Each row is a point on a landscape with many valleys, with its height.
From any point a ball rolls to the lowest of the 2 points nearest to it. It stops when none of these is lower. Distance is the straight distance between rows; heights are no part of it.
K_593: [-20  -7  -1  48   1  -1 -15  -1  18   6  -2  -4   9  -5 -39   5 -25   5
 -13 -39 -14 -27 -11   1 -24  23]  (h 529)
K_556: [  6 -15 -34  -1  -8  33   7   5 -22  27 -16   0  33  15 -15   5   0  10
 -12  16 -14  39  23  -4  19  -8]  (h 353)
K_736: [ 12 -19  -3 -31 -10 -19  17   9 -18 -19  12   8 -29  -3   8 -26  -7 -33
  -4  15   5  20   7   7  20 -16]  (h 499)
K_704: [-21   5 -29  26   4  13  23 -17 -11  27 -31  17  15   0 -42  13 -42  15
 -21   5  -5   6   7  -2  -9   5]  (h 466)
K_927: [ -2 -15  -7  12  -5  21  -5 -14  28  -9 -14 -40  -3   7   7 -39 -11  16
 -16 -20 -21  -1  11  23  -9 -32]  (h 526)
K_463: [-11  -1 -23  14 -15 -22  -7  18  36 -35 -30   1  -2  10  -1 -11   2 -42
   6 -27  -8 -33 -14   5 -13  -4]  (h 247)
K_934: [-16  11  21 -21  39  -6  -7   1  19 -13  10  -2  -2   6  30  -5   9  14
 -13   7   6 -17 -16 -22 -17  -6]  (h 651)
K_582: [ 28 -17  -2   8  20 -11 -28 -38   2  -1  26   7  25 -12   2  33  -9 -11
  24 -29 -10 -23  -6   2  -8   9]  (h 426)
K_547: [ 17  17   0  17 -36 -12  -1  17  -1   4  16  -6  -3  -3  20  11   5 -27
   8  -2  -5  14   1   3  12  15]  (h 400)
K_700: [ 16 -17 -27 -33 -40  10   3 -20 -11 -11   2  20   2 -25  15   5  -1 -21
  23  -5   5  46  -3   0  22 -15]  (h 434)
K_114: [  7  16  25   1 -33 -11  10  27 -22  -8  -6   7 -38 -24  10 -11  22 -10
  14  16  18   3  -7  16  45  -3]  (h 367)
K_127: [-10 -34   2  -9  29  41   0  -7 -11   7 -23   3  -1 -14 -12 -33   2  33
  -2  15 -12  15  18   3  20 -20]  (h 629)
K_533: [-18   6  16 -14   6  17  24  15   2  17 -28 -24  15  34 -12 -17  17  14
  -9  -8 -26  -7  15   6 -28  -4]  (h 650)
K_321: [  5  -3   6  -9  22  40 -32  -2  18   1 -14  -4  26  -5  15  -2  32  24
  15 -23  -8 -12  11  -3  22  -4]  (h 427)
K_508: [-18  18 -15 -10 -17  11  19 -20   2  12 -29  -2   2  27 -17  19 -19  -9
  16 -37   2  -1 -11   7 -33  -9]  (h 418)
K_792: [ -3 -22  -6   2  29  27  -5 -31   8  11 -23  -3   9 -14 -10 -17 -16  39
   3  -1 -15   2  20  14   7 -35]  (h 603)
K_439: [-14  -5   3  44   1   2  -1  15  -3  22   1  -8  11  13 -44  12 -17  -2
 -15 -24 -21 -18   7   2 -19  32]  (h 511)
K_777: [ -1  37  29  11 -21 -20  20   4 -31  22   6 -17 -36   3 -25  12  20  19
  -9  32  30   5  -6  17   6  12]  (h 398)
K_462: [ -5   0  13 -19   3   8  25   8 -31  24 -11  13   8  18 -23   6  14   8
  -6  11  -3  11  10  -5  -4   5]  (h 210)
K_31: [ -3 -16  20 -32  21  -5  26  -4 -11  20  -4 -10   5  31  -1 -21   1  29
   6  24  -2  21  34   0  -8 -22]  (h 70)
K_76: [ -4   5 -17  -9 -28 -10  15   9  19 -33 -31  13 -29   7  15 -13  12 -38
  17  -8  15  -6 -12   0   8 -36]  (h 250)
K_889: [-24   1  20  10  -5   6  14   2 -19   3 -18  -1 -40 -10 -23 -22   1   0
   2 -10  15 -19 -13  12  12   9]  (h 442)
K_797: [  5  -3 -41   4 -10  17   4 -19  -6  25 -14  -6  29  18  -7  20 -21   8
  -6   8 -12  35  17  -3   8 -20]  (h 402)
K_512: [-22   1  33  -1  53 -12   2 -15  -6  -2  14  22 -20 -16  -1  -1 -15  21
 -12  20  13 -11 -10 -25   1  -2]  (h 675)
K_820: [ -6 -17  -4  -2  28  18 -17  16  -9   5   1  16  33  -9 -14   6   8   1
 -13   8  -7  -3  -1 -19   6  20]  (h 273)
K_926: [  0 -17   1   4  29  -1 -12  10  -8  11  23  19  20  -5 -18  24  -8 -14
  -6   4  -4  -7  -5 -15  -8  28]  (h 236)
K_519: [ 17  12   2 -17 -17 -14  18   2   5  -9  12 -24 -23  25  43 -22   4   0
   1  19   7  24  13   7   7 -25]  (h 417)
K_101: [  5  26  -5   8 -16 -42   6  25  -4  -9  38 -14  -6   1  24  23  19   3
 -32  45  12   5 -22 -14 -11  11]  (h 141)
K_401: [  7   4 -28   6 -29   8   2  37  -7   1  -3 -23   6   6  21 -10  33   0
 -23  29  -4  14  -2  -2  21   4]  (h 343)
K_734: [ -6 -18  -9  46  -1  -1 -27 -18   0  -4  10   4  -3 -13 -36  12 -31  -6
 -10 -26   3 -17 -16   1  -1  28]  (h 549)
K_615: [ 16  -8  -9  44  16  -3  -8 -24  -1  30   7   4  19  -6 -34  22 -39  10
 -15 -19 -21  -7  26  12   0  14]  (h 512)
K_997: [  7  14  23  -6   3 -35  20  16  -3   5  31 -10   0  32   3  13  -5 -17
  -5   7   0  -7   3   0 -35  19]  (h 146)
K_112: [-12  -2  -6   5  -2   7  -6  -4 -13 -10   7  -1 -22 -16   7  -8  -3   5
 -11  13  22   7 -19 -10  26  -1]  (h 493)
K_844: [-11  17 -21 -19 -18   9  19 -10   3 -16 -33   3 -45   2  26 -11   2 -16
  22 -12  28  -3 -11  19 -15 -33]  (h 291)
K_48: [-15  -9 -31  15  -9 -18 -19  21  30 -34 -11  12   8  -4  -1  -8   5 -30
   0 -16   0 -37 -23   1  -5  25]  (h 279)
K_478: [  2  23  12  -1 -10 -35  17  14 -16   2  25 -12 -13  14   1  13   8  -2
 -24  26  10   2 -13  -6 -17  12]  (h 97)
K_246: [  6 -14   4 -25   9  -9   3  -5   7  -8  11 -30 -10  21  29 -30  -4   5
  -5  13  -6  18  18   7   0 -24]  (h 459)
K_421: [ -3  -6  40   3  26   0   5   8  17  14   4 -28   1  25   1 -29  -1  35
  -6  -3 -22  -5  30   8 -20 -16]  (h 550)
K_574: [-10  -8  10 -24  12   1  40  -1 -29  21 -13   0  -3  22 -21 -14   3  18
 -18  33  -7  22  17   4 -16 -12]  (h 157)
K_751: [ 15  -9   3  20  37  28 -36 -10  21   5   2  -4  30 -11  12   7  13  34
 -10  -5 -14 -13  17  -4  22  -7]  (h 472)
K_857: [  1  40  -6 -25 -28 -30  23  20  15 -11  -8   2   9  10  11  25  29 -20
  -7  -1   0 -11 -18 -10 -28   5]  (h 361)
K_583: [ -7  20 -36  -9 -28 -19   0  28  16 -21   2  15  24  -9  15  27  25 -21
  -6  -2   1 -10 -32 -21 -17  16]  (h 334)
K_610: [  1   2   6 -22  38   3  13  -6   4  25  -9   3  24  15  15  -3  -2  46
   2  31   3  11  37  -9   6 -19]  (h 174)
K_437: [  9  -3 -44 -33 -22  12 -10 -14  22 -31 -18  10  18  -6  19  -3   2 -29
  13 -15  -1  10 -17  -3  -3 -22]  (h 548)
K_13: [ 19  27  33 -41 -26 -25  31  14 -20 -13  12  13 -23 -19   5  16  24   4
   3  33  23  12  -4   3  -2  -3]  (h 420)
K_662: [ -5  -3   0   6  -4  27  -8  -1  10   2 -18 -13  -2   4 -12 -18   0  -3
   5 -35  -8 -12   6  12   8   2]  (h 584)
K_406: [-17 -14   0   6  16  12   3  -8  -7  -1  -5  -1  -9  -3 -14 -13 -11  12
 -17   7   1   6  -7 -12   0  -4]  (h 517)
K_644: [ 15  11  24  21  -9 -24  -7   5   2  -8  24 -18 -31   4  10 -11 -19 -23
  10 -18   3  -9   9  18  17   9]  (h 498)
K_536: [ 10 -20 -43 -32 -30  29  -7   4   9 -23 -35  13  19  -1   3 -24  11 -24
  11 -13  -2  11  -4   7  14 -11]  (h 571)
K_126: [-20  25 -10 -10 -15 -45  35  13   3  -8 -10 -16 -22   9 -22  -8  24 -12
 -28  24   5 -17 -20   9 -31   1]  (h 401)
K_392: [  1  35  31  26   3 -21  -6 -10   8  12  24 -15  -9  24   7  21 -19   2
   7 -25   8 -15   3  -3 -15  16]  (h 310)
K_102: [ -6 -27 -20  14  40  -2   6   7 -16   8  13  13  19 -11 -20  -1 -23   8
 -38  50 -14  15   9 -22  -5   8]  (h 715)
K_203: [  9 -20 -24 -33 -27   0  13 -19 -20 -14   0  14 -19 -10  -3 -11 -16 -30
  14  -4  11  30  -6   5  16 -17]  (h 467)
K_398: [-20  16 -23 -11 -22   1  18   1   8  -8 -33   1   7  19 -16   4  -8 -25
   1 -30   2 -15 -24   0 -32   2]  (h 441)
K_167: [-10 -26 -18   0  -5  41  16   4 -26  23 -31  -1  17  12 -34 -18   2  15
 -12  11 -15  26  19   5  12  -5]  (h 399)
K_383: [-21  16   9  -3   0 -27  28  13   4 -12 -14 -18 -31   7  -1 -26  12  -5
 -17  12   4 -20 -13   6 -18  -3]  (h 419)
K_530: [  6  15   5  16  -9 -35  13  28  12   0  16 -19 -12  27   8   5  -6 -32
  -6  -7 -11 -24   2  13 -21  20]  (h 191)
K_579: [-22   5  -2  22  -3 -36   6  24   1 -22   3 -11 -28  -7   3 -21   8 -12
 -16   9   7 -29 -18   6   6   9]  (h 440)
K_992: [ 11  40  26  15 -21 -12  26 -10 -24  24  15  -8 -24  14  -1  24   9  25
  -2  34  33  22   6   0  -2  -2]  (h 368)
K_923: [ -8  -2 -24   8   3  -8  -4   7  25 -16   5 -32   4  17  20  -9 -14 -12
 -28   3 -15  -5  -9  -3 -28  -9]  (h 518)
K_912: [ -4 -34 -26  -9 -21  36  10   2 -35   8 -24   9  -3  -2 -31 -23  -1  -3
 -10  10   7  29   0   4  23  -1]  (h 438)
K_169: [ 24   5   6   6  11   3 -16  21  17  19  34  -7  42  22  21  33  12   3
   9  12 -16   8  15 -11 -13  23]  (h 664)
K_749: [ -1  30  20  30  -8  19   4  -2   0  29 -10 -24 -18  27  10   8   7  40
   4  -8   7   0  17   8   6  -5]  (h 277)
K_757: [ 21  -5 -11  40   4  -4 -25   2  28  -2  35 -33   1   5  11  16 -15 -13
  -8  -9 -17 -17  -2  14 -11  13]  (h 561)
K_621: [ -5 -37 -16  -2 -21  11  11  15 -48   6  -3  17  -6 -12 -42 -18  -1 -16
 -17  15   7  19  -3   2  21  24]  (h 471)
K_546: [  9 -16 -28 -14  -8  18  10  12 -28  26  -2  22  39  10 -25  24   4  -5
  -8  11 -15  33  16 -11   6   7]  (h 302)
K_186: [  1  -1  -8 -20 -12  19   9 -21 -19  11  -9  -6 -37   5  29  -8   3  19
  26  12  25  30  12  11   8 -32]  (h 372)
K_526: [  4  30  14  27  -8   4 -36   3  19  -4  17  -5   5 -18  33  16  12  -4
  19 -19   4  -9 -13  -8  21  21]  (h 408)
K_637: [ 14   7   0 -17   7  -3 -10  37  22  -2  20  -9  30  17  27  16  22 -15
   1   5 -16 -10  -1  -8 -23  20]  (h 642)
K_81: [  8  27   0   1 -31 -53  11  36 -11 -23  34   3 -14 -29  15  25  28  -2
 -18  50  13   6 -21   1   6  11]  (h 181)
K_222: [-12 -24 -11 -36  -9  17  23  24 -10 -16 -38   7   2  -1 -15 -38  20 -16
  -8   7  -7  -4  -4   4  -3  -4]  (h 611)
K_867: [  8  13  10  19 -11   7 -19  -3 -11  21  15  23  23 -16  -9  41   4 -10
  23 -23   1   7  -3 -15  14  32]  (h 485)
K_614: [ 26 -10  -8  13  42   0 -19  -2  18  15  28  -1  40   8  11  30  -9  15
  -7  21 -19  -5  23  -7  -7   9]  (h 594)
K_162: [ -2  22  25 -21  -8   7  36  18 -13  23 -29 -17 -10  28 -19 -15  38   8
  -2   3  -2 -10  15  20 -17   5]  (h 669)
K_640: [-18  12   8 -26  35  27 -12 -17  19   8 -30  12  15   4  11  14  13  26
  31 -26   4 -16   3  -3 -14 -18]  (h 377)
K_816: [ -6  24   4  36  25  15 -31  -4  25   8   5  -7  10  -5  18  23   3  37
 -13  -3   3 -14   0 -20  20   3]  (h 469)
K_590: [  8  -7   8  -8  28  -5 -18 -54   6  -8  17  -3 -22 -15  27  -2 -14  27
  17   4  20   8  -2  -4  22 -35]  (h 461)
K_361: [  2  14  11  41  21  14 -29 -32  18   6   6  -3  -7 -15   3  17 -13  29
  -3 -25   8 -18  -1  -4  23  -5]  (h 496)
K_137: [-12  51  30  32  -5  -5  -7  -3  10  12   4 -14 -25   9  16  17   3  18
  11 -22  18 -24 -15  -4   1  13]  (h 344)
K_488: [-37   3 -16  -2 -12   1   9  -7  22 -26 -38   1   0   7 -18 -15 -20 -12
  -4 -22   1 -27 -30   0 -37   2]  (h 458)
K_675: [-17   4 -19   7   8  32 -22 -43  14 -10 -29  14  -2 -15  -3  14 -18  13
  15 -22  21 -10 -22  -2  -7 -15]  (h 645)
K_155: [ 16 -17   4   4  -8 -11 -12 -23 -17  -7  21   4 -17 -18 -15  -4 -20 -34
  21 -30   1  -3   2  15  19   9]  (h 547)
K_61: [  2   5  11 -38  -8 -25  17  14 -15  -9  17  25  -4  -2  -3  14   4 -28
   1  -1   7  -3 -13 -13 -16  10]  (h 272)
K_759: [ -4 -30 -38 -28 -31  16   4  31   1 -26 -42  24  12  -3 -12 -28  21 -27
  -2   2   1   0  -7   3  18   1]  (h 592)
K_804: [ 16 -34 -14  11   6  20 -16   7 -12   5  15 -18   8   2  -2 -17   1   0
 -18  13 -17  20  18   7  18   2]  (h 348)
K_747: [ -8  34  -5 -23 -19 -25  30  21   5   2 -13 -15   3  17 -15  11  37  -6
 -22  15   2 -12 -15   0 -34   8]  (h 382)
K_84: [  1  22  17 -28   0  -1   3 -12   9  28 -12  12  26  20  16  26  17  24
  47 -16   8  10  13 -11 -11  -6]  (h 301)
K_811: [-17   1   1 -11  54   3  15 -22 -10  10  -5  34  -3 -21  -2   3 -22  30
 -11  37  12   5   7 -19   8 -10]  (h 688)
K_776: [ 28   0  24  -8 -30 -13   7  13 -26  19  32   8  15   4   7  20   4  -8
  21   8  -1  36  23   4   8  21]  (h 258)
K_357: [-15  19  20 -21  15 -13  20 -17 -23   5   9  36 -20 -11 -13  31  -1  11
  -2  19  34  -2 -25 -22 -10   0]  (h 456)
K_655: [  7  33  37  32  12   5 -10   3  10  27  10 -16  10  24  12  17   4  38
  10 -14   1  -5  27  -1  12   9]  (h 211)
K_67: [  9 -34 -25  -1  29  25 -37 -17  19 -23  -6  14  52 -17  -3   6   1  -4
  -9  -5 -15 -19 -17  -8 -17   2]  (h 355)
K_692: [ 10   3  -4 -27  -9   8  -4  36  12  -1  -6   1  29  13  16  -1  28 -25
   7 -12 -20  -6   5  -2  -4  14]  (h 624)
K_854: [ -7 -12   2  -3  -4 -19   4  38   1 -24  -8  10 -14  -7  -6 -25  11 -35
  -1   4  -4 -23  -4   7  12   5]  (h 462)
K_307: [ 24 -35 -12   9  -4  33 -22  -6  -3   8  -2 -26  18   1  -4 -21   8   9
  -2 -14 -25  12  27  22  25  -5]  (h 404)
K_922: [ -6   3 -19  24  -9   7 -40 -16   0 -12  11  29   8 -33  -5  21  -3  -3
   7 -14  24  -7 -34 -23  25  30]  (h 583)
K_201: [  3 -35 -18  -9  30  32 -36  14   8 -11   1  17  46 -19  -3   1  22  -4
  -8  10 -12 -10 -10 -14   4  17]  (h 314)
K_513: [ 15  16  40   4 -31 -35  12  22 -17 -17   5  21 -36 -20  13   1   6 -30
  27   5  12   4  -4  13  32  -5]  (h 340)
K_600: [-22 -20   3  16  15  19  -3   2  -1  -1 -21   2   9 -12 -41 -25 -14  15
 -10  -9 -22  -8  -2  -6 -18   6]  (h 540)
K_412: [ 12   1  -9 -22 -23   7  -3  -2  -3  -7  10  22  10 -24  20  20  12 -12
  14  -5   4  31  -9 -16  13   3]  (h 397)
K_348: [  2  23   5  33   5   9 -38  -3  10   0  21  -5   4 -17  33  21  11  19
  -1   7  15   5 -17 -25  29  11]  (h 437)
K_553: [ -4  30   5  -3  -7 -18  12 -11  15  -5   6 -18 -21  22  27   1  -7  -3
   4 -11  10  -1 -10  -2 -16 -13]  (h 275)
K_231: [  2  23  22 -37  -8 -17  26  -8 -26  -4  13  23 -28 -17  -6  29  16  16
  -3  39  37  12 -17 -10 -13  -5]  (h 439)
K_834: [-22 -12 -28  -5  -1 -20  10  20  14 -29 -11  -7   1   4   2 -27  -1 -22
 -26  13  -9 -14 -23  -7 -31   2]  (h 497)
K_502: [  7 -56 -12   3   6  -7  -1  -8 -22 -17  22   2 -16 -19 -31 -31 -34 -36
  -7  11  -8   8   0  11  -4  12]  (h 519)
K_3: [ 18   9  -2  28  16 -12 -10 -10  -4  31  20   9  30   9 -16  44 -22   0
   8 -10 -16   0  24  -5  -1  22]  (h 541)
K_666: [ -3  43  17  24 -10  12 -18 -19  24   5  -2  -7 -13  -4  23  19   2   5
  32 -40  13 -13 -13  -2   6   8]  (h 373)
K_670: [  4  15  16 -10  -6 -13  15 -15   1  17   3 -19  -4  36   9   1  -8  12
  20 -16   3  10  18   6 -12 -12]  (h 330)
K_423: [  1   0 -20  -2 -12  18 -11  18  15  -9 -20 -10  18   6   4 -10  14 -17
   4 -27 -11 -14  -1   4   3  11]  (h 604)
K_920: [-11   0  -6  44  -1  -3 -29  -9 -15   3  20  16  -5 -24 -22  22 -16   0
  -3  -8  18 -10 -19 -15  27  30]  (h 566)
K_230: [  4  40  20  28  -9   6  17 -14 -15  34  -4 -11 -21  24  15  22   6  39
  16  12  26  18  20   5   2  -7]  (h 326)
K_669: [-12  27  10 -25   8  24   8  -6   2  25 -28  15   4  16  14  22  26  25
  36 -16  15  -5   7  -1 -20 -11]  (h 342)
K_239: [ 14  -3 -23  10 -30 -10   2  34  -1  -8   9 -11  -4   1  17  -7  12 -28
 -10  13  -6  11   2   2  17   5]  (h 380)
K_975: [  2   9  14 -14  10   6  -4 -34  -8   6  13  10 -30  -7  32   7  -4  25
  31  11  31  22  -2  -5  15 -27]  (h 422)
K_120: [ 12  -2  11  -2  52  -1 -22  -1   8   6  24   9  26  -1  22  13   2  29
 -13  30  -1   5  17 -22  14  -1]  (h 619)
K_68: [ -6 -13 -21   1 -28 -17  10   9  17 -37 -36  15 -15  14 -14 -19  -5 -51
  10 -22   1 -15  -8  11  -2 -19]  (h 208)
K_936: [ 28   2  21 -20 -42 -28  19   8 -16   1  20   1 -10   4  25  -5   2 -15
  28   9   5  35  24  13  17  -6]  (h 323)
K_635: [-22 -12  26 -20  56 -15  -1  -2   4 -18  16  15  -2 -14   1 -14  -7   5
 -11  19  -2 -13 -17 -28 -26   0]  (h 665)
K_52: [-16   0 -10   5  34  22   4 -25  15  18 -30  12  21 -10 -22  -1 -28  31
  -1  -5 -17  -8  18   1 -10 -17]  (h 581)
K_355: [ -5   5 -12  35   8   0 -21   7  30  -6  15 -29   3   8  15   5  -9   6
 -25  -9  -9 -14 -11  -3 -13   3]  (h 539)
K_806: [  5   0  -5 -18 -20  13  10  15 -23  18  -7  14  18   6 -18  18  19  -8
  -1  -3  -3  14   1  -9   3  16]  (h 253)
K_962: [ 21  25  10 -15 -44 -18  31  12   2  -7   2  -9 -21   8  40  -1  20  -5
  10  25  11  29   9   9   9 -21]  (h 376)
K_206: [ 25  -8 -21  18  19  -8 -14 -13  -5  19  32   4  27   4  -1  37 -24  -2
  -4  17 -11  20  18 -10   2   8]  (h 567)
K_434: [ 12   6  27 -30 -25 -27  20  14 -21  -7   9  27 -18 -10  -5   3   1 -34
  28 -13   3   2   6   9  13   6]  (h 307)
K_33: [ -9  -1  29 -51  20   1  31  10  -7  -4 -15  -6 -19  14  14 -36  28  12
   2  23   5  -2   9   8 -12 -17]  (h 701)
K_337: [ 13 -16 -26 -27  -8   9  -4  -6 -19   9  13  39  35 -15  -6  37   2 -10
   9   5  -5  36   3 -23   8   4]  (h 354)
K_5: [ 14  21  26  16 -38  -5  10  -7 -11  33  20   4  18   2  15  34   6   9
  28   3   7  44  19  -2  13  19]  (h 320)
K_130: [ -6  -8   5  -6  10   8   4   3  18 -15 -10 -31 -16  10  21 -43   0   7
 -12  -1 -15  -3   7  12  -1 -23]  (h 495)
K_862: [ 10  -4   0  -2 -19 -43   5  44 -16 -24  34  18 -15 -30  15  20  13 -27
  -6  38   6  -3 -22  -2  13  14]  (h 215)
K_716: [ 12 -12 -23   8  -9  -3 -36 -21  11 -29  10  21   4 -33   1  10  -9 -31
   9 -20  14 -13 -31  -9   7  21]  (h 600)
K_825: [  6 -10 -33 -39   6   5 -21 -30  14 -25   1   2  17  -9  24  -1  -2 -13
   7  -3   0  14 -20  -9  -6 -29]  (h 525)
K_85: [ 11 -13  -3 -32  25  -5 -25 -32  14 -22  18  -3  -6 -14  38 -14   1   6
  10   5   7   5  -9  -5   9 -31]  (h 494)
K_696: [ -2  10  44 -27   5   4  25  13 -21   9 -12  -7 -24  14  -2 -28  28  12
   8  12  11  -6  13  19   3   0]  (h 685)
K_438: [  6  18   7 -20  22   0   6  -3   8  31  -6  12  37  21  13  21   8  34
  22   8   0   9  28 -14   1  -4]  (h 245)
K_527: [-20 -20  13 -31  11  28  22  14  -7   4 -37  -3  11   5 -25 -40  12   4
  -1  -5 -23  -6   6   4 -24  -1]  (h 630)
K_545: [-14   2 -41   7 -15  23  20 -16 -19  22 -29  12  13  15 -28  22 -25   5
 -13   7   5  23  -3  -7  -5 -11]  (h 443)
K_868: [ -2 -26 -16  41   0  11   0  12   8  11   7 -34   3   9 -19 -17 -22  14
 -36   7 -32  14  16  10 -14  -5]  (h 608)
K_17: [ -6  -4 -35  -4  -8 -23 -11  26  21 -30  12  19  15 -12   9  18   2 -36
  -2  -2   4 -26 -32 -13 -17  22]  (h 309)
K_199: [  7  16  23 -33 -26   8  20  19 -28  -1  -9  22 -31 -30   8   3  33   5
  16  20  26   9  -7  10  22  -2]  (h 394)
K_683: [ -1   8  28 -10  43  -5 -18  14  11  -7  25   1  11   4  31   2  18  26
 -17  30  11  -5   1 -26  -1   1]  (h 637)
K_668: [ -2  14  27   5  -2  -4   0  -7 -17   5  12  -3 -31  -2   1  -4  -6  -2
   9  -7  15  -3  -3   2  22   7]  (h 468)
K_967: [-10 -18  31  24  32  17 -21 -16   9  -4   3  -5 -20 -29 -12 -28  -9  28
  -3 -16  -4 -20   1   4  14  -9]  (h 545)
K_999: [ 10  36  10  20 -55  -7  15   3  -3  19   7  -5   1  -2  18  28  11 -13
  12 -10   3  26  -1   0   4  19]  (h 369)
K_190: [ 24 -24 -19  24  20  19 -37 -26  14  -9  13   3  39 -14   2  25  -5   0
  -2 -19 -16 -23  -8   0  -2   5]  (h 390)
K_280: [  4 -21 -29  10  -8   2 -29 -39  14 -37  -1   8  -5 -23  -2 -12 -28 -19
  -4 -17  12 -10 -29   2   2  -3]  (h 616)
K_943: [-11   6 -15 -30 -13  15  25 -10 -16   1 -23  -1 -33   7  19  -7   8   2
   8  15  24  16  -3  15 -17 -32]  (h 328)
K_98: [  8 -42  -4 -11  11  -1 -10 -32 -18  -7   9   2   0 -13 -26 -19 -19 -18
   8 -15 -10   5   6  11   4  -4]  (h 546)
K_699: [ -9 -10  -7   5  51   2  11  -9  -1   9   1   9  13 -15  -5  -9 -29  33
 -31  38 -14  12  16 -20  -2 -10]  (h 702)
K_29: [-14   3  13  38  23  13  -7 -30  13   8  -4  -4 -26 -11 -13  -3 -30  33
  -3 -19   7 -11   0   6   4 -20]  (h 520)
K_748: [  1  18  40  17  22  -2 -20   7   6  13  20  -8   7  12   3  14   4  17
   8 -16   0 -21  11  -4   3  20]  (h 265)
K_450: [ 28  -9  23  26  -9  -9 -25  -8  -9  -3  25 -12 -21 -15  -2  -7 -15 -29
  24 -28  -6 -12  12  29  27  18]  (h 522)
K_113: [  5   1   1 -15 -13 -34   7  33 -14 -13  33  26  -3 -16  -4  29   6 -32
  -4  12   3 -11 -24  -9 -14  27]  (h 246)
K_168: [-20 -15 -19  11  -2  13 -18 -41  22 -32 -24   4 -14 -18 -12 -17 -36   4
  -5 -18  14 -14 -35   4 -12 -11]  (h 631)
K_50: [ 20 -29  16 -14  18  17 -22  -7   6   6   3 -28  18   5  11 -28  19  26
  10 -10 -23  -2  35  20  18 -15]  (h 470)
K_818: [ 19   4   3   0  -8  -4 -22 -14   3   4  21  19  22 -16  -4  31   2 -34
  33 -36  -6  -8  -6  -2  -1  29]  (h 460)
K_272: [  3 -15  12  29  21   5  -6   4  26  15  11 -30  15  15  -5 -18 -16  24
 -25  -2 -39   1  26  12 -28 -18]  (h 580)
K_878: [ -5  13  -4 -11 -14  -7  13 -32  -8  26  -8   1   3  22 -16  26 -22  -3
  31 -32   1  12   8   5 -14 -10]  (h 385)
K_442: [  6 -19   8 -18  -6 -32  15  28  -2 -30   1  17 -29  -1   5 -18   4 -48
   5   6  -1  -6   4   9   9 -19]  (h 480)
K_572: [-14  -9  -4  17  18  25  -2  -8  24   2 -25  -1  25  -4 -30 -24 -26  27
 -13  -4 -36  -8   7   0 -33 -25]  (h 560)
K_506: [ -2  -8   5   6 -11  16 -10   8   7 -16 -22  -7 -26 -12   2 -38   7 -11
  14 -18   3 -15   4  20  36  -5]  (h 591)
K_794: [ -8 -10 -10  40  11   6  10  -7  -9  28  -9   8  20   2 -51   9 -42   6
 -19 -11 -22  -1  19   2 -10  18]  (h 488)
K_659: [-32 -17 -14   3   3 -11  -4   3  21 -38 -19   4  -4 -13 -16 -39 -19  -9
 -11  -3 -10 -23 -30  -9 -32   7]  (h 477)
K_21: [  2 -12  -2  18  -9  28 -12 -30  19   5 -20 -26   0   1 -10 -20 -14  20
   0 -43 -13 -10  10  29  -1 -28]  (h 555)
K_205: [ -3 -41 -18   4 -18  -9   4  12 -31 -16   5  13 -22 -20 -26 -28 -17 -30
 -15  14  10   9  -9   7  19  21]  (h 492)
K_42: [  3  33   5   7 -16 -31  11  19  25 -17  -5 -14 -18  22  30  -2   8 -25
   2  -7   0 -18  -3   4  -8 -11]  (h 235)
K_540: [  1  -3  17  -7  25 -19   3  13   5   9  27   2  19  23  -6  20 -10 -14
  -5  -2 -12 -14   4  -8 -40  21]  (h 187)
K_833: [-22  23   3  13 -19 -11  22   6 -25   9 -11 -10 -36 -11 -32  -4  24   9
  -5  12  25 -18 -20  18   8  14]  (h 421)
K_299: [  0 -11  -7  22  -7  16 -10  32 -10  10   6 -32  -1   6   4 -23  17  10
 -26  17  -9   7  12   5  28  14]  (h 288)
K_648: [  8 -23  25 -16  28  -5 -11 -20  14   8  -1 -26   9  12   5 -23  -2  30
  11 -10 -18  -6  31  12  -4 -27]  (h 513)
K_473: [ -6 -21   8   5  15  22 -19 -13   9 -25  -5  -9 -28 -30   6 -44  -3   8
  -2  -6   9 -12  -6  10  28 -11]  (h 568)

Where does a ball stop that starts at each point below?
K_533 => K_68
K_579 => K_68
K_506 => K_655
K_21 => K_776
K_736 => K_31
K_231 => K_478
